Points on a hilly landscape, in no order, each with its height.
A ball rolls from a point to whichever of its 3 nearest points has the largest drop for the distance, and stops where none of them is lower. Distance is the straight distance between rows; heights are no part of it.
j907 height 350: [158 159 132  71 143 104 178 123]
j311 height 381: [ 39  75 150 127 145 191 157 143]
j556 height 239: [ 72 115  83 172 106 144 101 174]
j864 height 475: [202 188  85  96 141 107  79 115]
j789 height 261: [171 149 142 115 139 108 122 136]
j584 height 209: [153 125 149 127 131 111 123 126]
j471 height 322: [108 109 183 131 129 141 151 117]
j349 height 284: [189 171 104  88 155 103 125 121]
j538 height 364: [199 180  91  96 145 102 103 121]
j141 height 186: [ 87 126  62 177 110 143  87 159]
j998 height 403: [165 136 124 149 124 118  88 119]
j790 height 151: [143 118 148 140 124 119 117 119]
j464 height 244: [ 71 136  76 186 109 146  89 179]
j264 height 263: [ 52  77 143 132 136 172 154 131]
j289 height 207: [ 51 106 101 168 113 149 111 180]
j364 height 275: [175 161 116  83 148 101 153 122]
j88 height 516: [155 158 145  69 142 111 199 120]
j86 height 315: [146 122 118 156 122 119  95 123]
j300 height 341: [ 92 102 185 125 136 165 167 109]
j636 height 246: [ 57 123  97 184 108 141 102 194]
j978 height 449: [163 135 107 159 109 128  71 110]
j77 height 266: [181 163 123  97 149  98 130 129]
j831 height 498: [190 168 114 108 138 103  93 126]
j346 height 307: [114  93 136 144 122 129 125 119]
j37 height 208: [147 122 158 133 130 109 132 120]
j761 height 107: [ 66  82 139 139 127 157 142 115]
j111 height 260: [171 151 140 106 148  97 132 129]
j787 height 427: [126 107  96 163 112 132  99 123]
j12 height 287: [ 78  89 160 132 131 158 150 107]
j871 height 234: [163 137 147 128 128 108 109 123]
j906 height 763: [164 158 142  57 125 123 212 107]
j605 height 245: [ 44  89 119 139 122 157 132 148]
j271 height 215: [ 87  88 147 140 123 145 137 111]
j683 height 148: [ 41 101 113 153 117 151 125 161]
j759 height 228: [126 108 153 138 126 125 127 116]
j162 height 470: [176 162 127  67 130 108 203  94]
j69 height 270: [178 154 134 125 136 106 101 128]
j212 height 105: [ 81  95 104 150 115 137 124 136]
j740 height 254: [158 141 147 113 135  98 123 131]
j614 height 279: [113 102 161 137 124 134 140 116]
j217 height 179: [112 119  69 174 113 144  91 136]
j176 height 189: [ 59  86 129 143 124 152 139 128]
j138 height 255: [142 136 169 109 138 107 147 130]
j690 height 283: [131 138 190  95 138 139 172 126]
j997 height 92: [ 81 104  89 155 111 145 111 149]
j619 height 180: [176 158 120  71 132 104 189 110]
j261 height 146: [146 121  96 163 109 130  85 109]
j439 height 293: [115 112 196 116 136 153 158 115]
j126 height 395: [145 157 163  66 138 127 200 123]
j442 height 306: [124 129  69 170 108 144  83 117]
j783 height 327: [ 96  96 170 134 129 145 151 109]
j635 height 310: [178 142 126 129 131 118  92 125]
j375 height 405: [160 153 148  85 144 105 158 133]
j795 height 264: [123 123 189 115 132 133 163 121]
j477 height 481: [114  96 105 158 117 131 109 120]
j223 height 84: [138 112 129 153 119 120 107 117]
j43 height 289: [185 167 102  77 147 102 168 107]
j947 height 456: [195 183 107 106 141 112  83 120]
j641 height 155: [141 150 168  80 144 121 184 125]
j72 height 494: [173 147 115 156 114 120  71 120]
j295 height 74: [ 69  98  97 152 118 143 116 154]
j543 height 235: [131 121 173 126 132 117 148 120]
j390 height 518: [183 172 112 124 132 116  69 124]
j692 height 185: [ 80  84 140 141 123 148 143 122]
j102 height 214: [ 78 136  74 177 107 149  89 169]
j353 height 136: [ 99 115  73 168 109 141  97 136]
j597 height 262: [151 142 157 112 137 106 144 133]

Two balls start at each pair of points below. Name the first point that both come to, or write never.
j217 and j635 -> never
j141 and j289 -> j295
j636 and j102 -> j295

Where does a ball stop that starts at each point below?
j138 -> j790
j597 -> j790
j442 -> j295
j543 -> j790
j614 -> j790
j464 -> j295
j556 -> j295

Call two points neighbours if one is among the 3 nearest of the other. Go from one point of each pair to the other, from neighbour to neighbour, staying as low as possible. Name the highest point that can't be avoided.
j261 and j619 -> j346
j223 and j619 -> j43
j295 and j761 -> j605
j641 and j790 -> j690
j261 and j295 -> j442
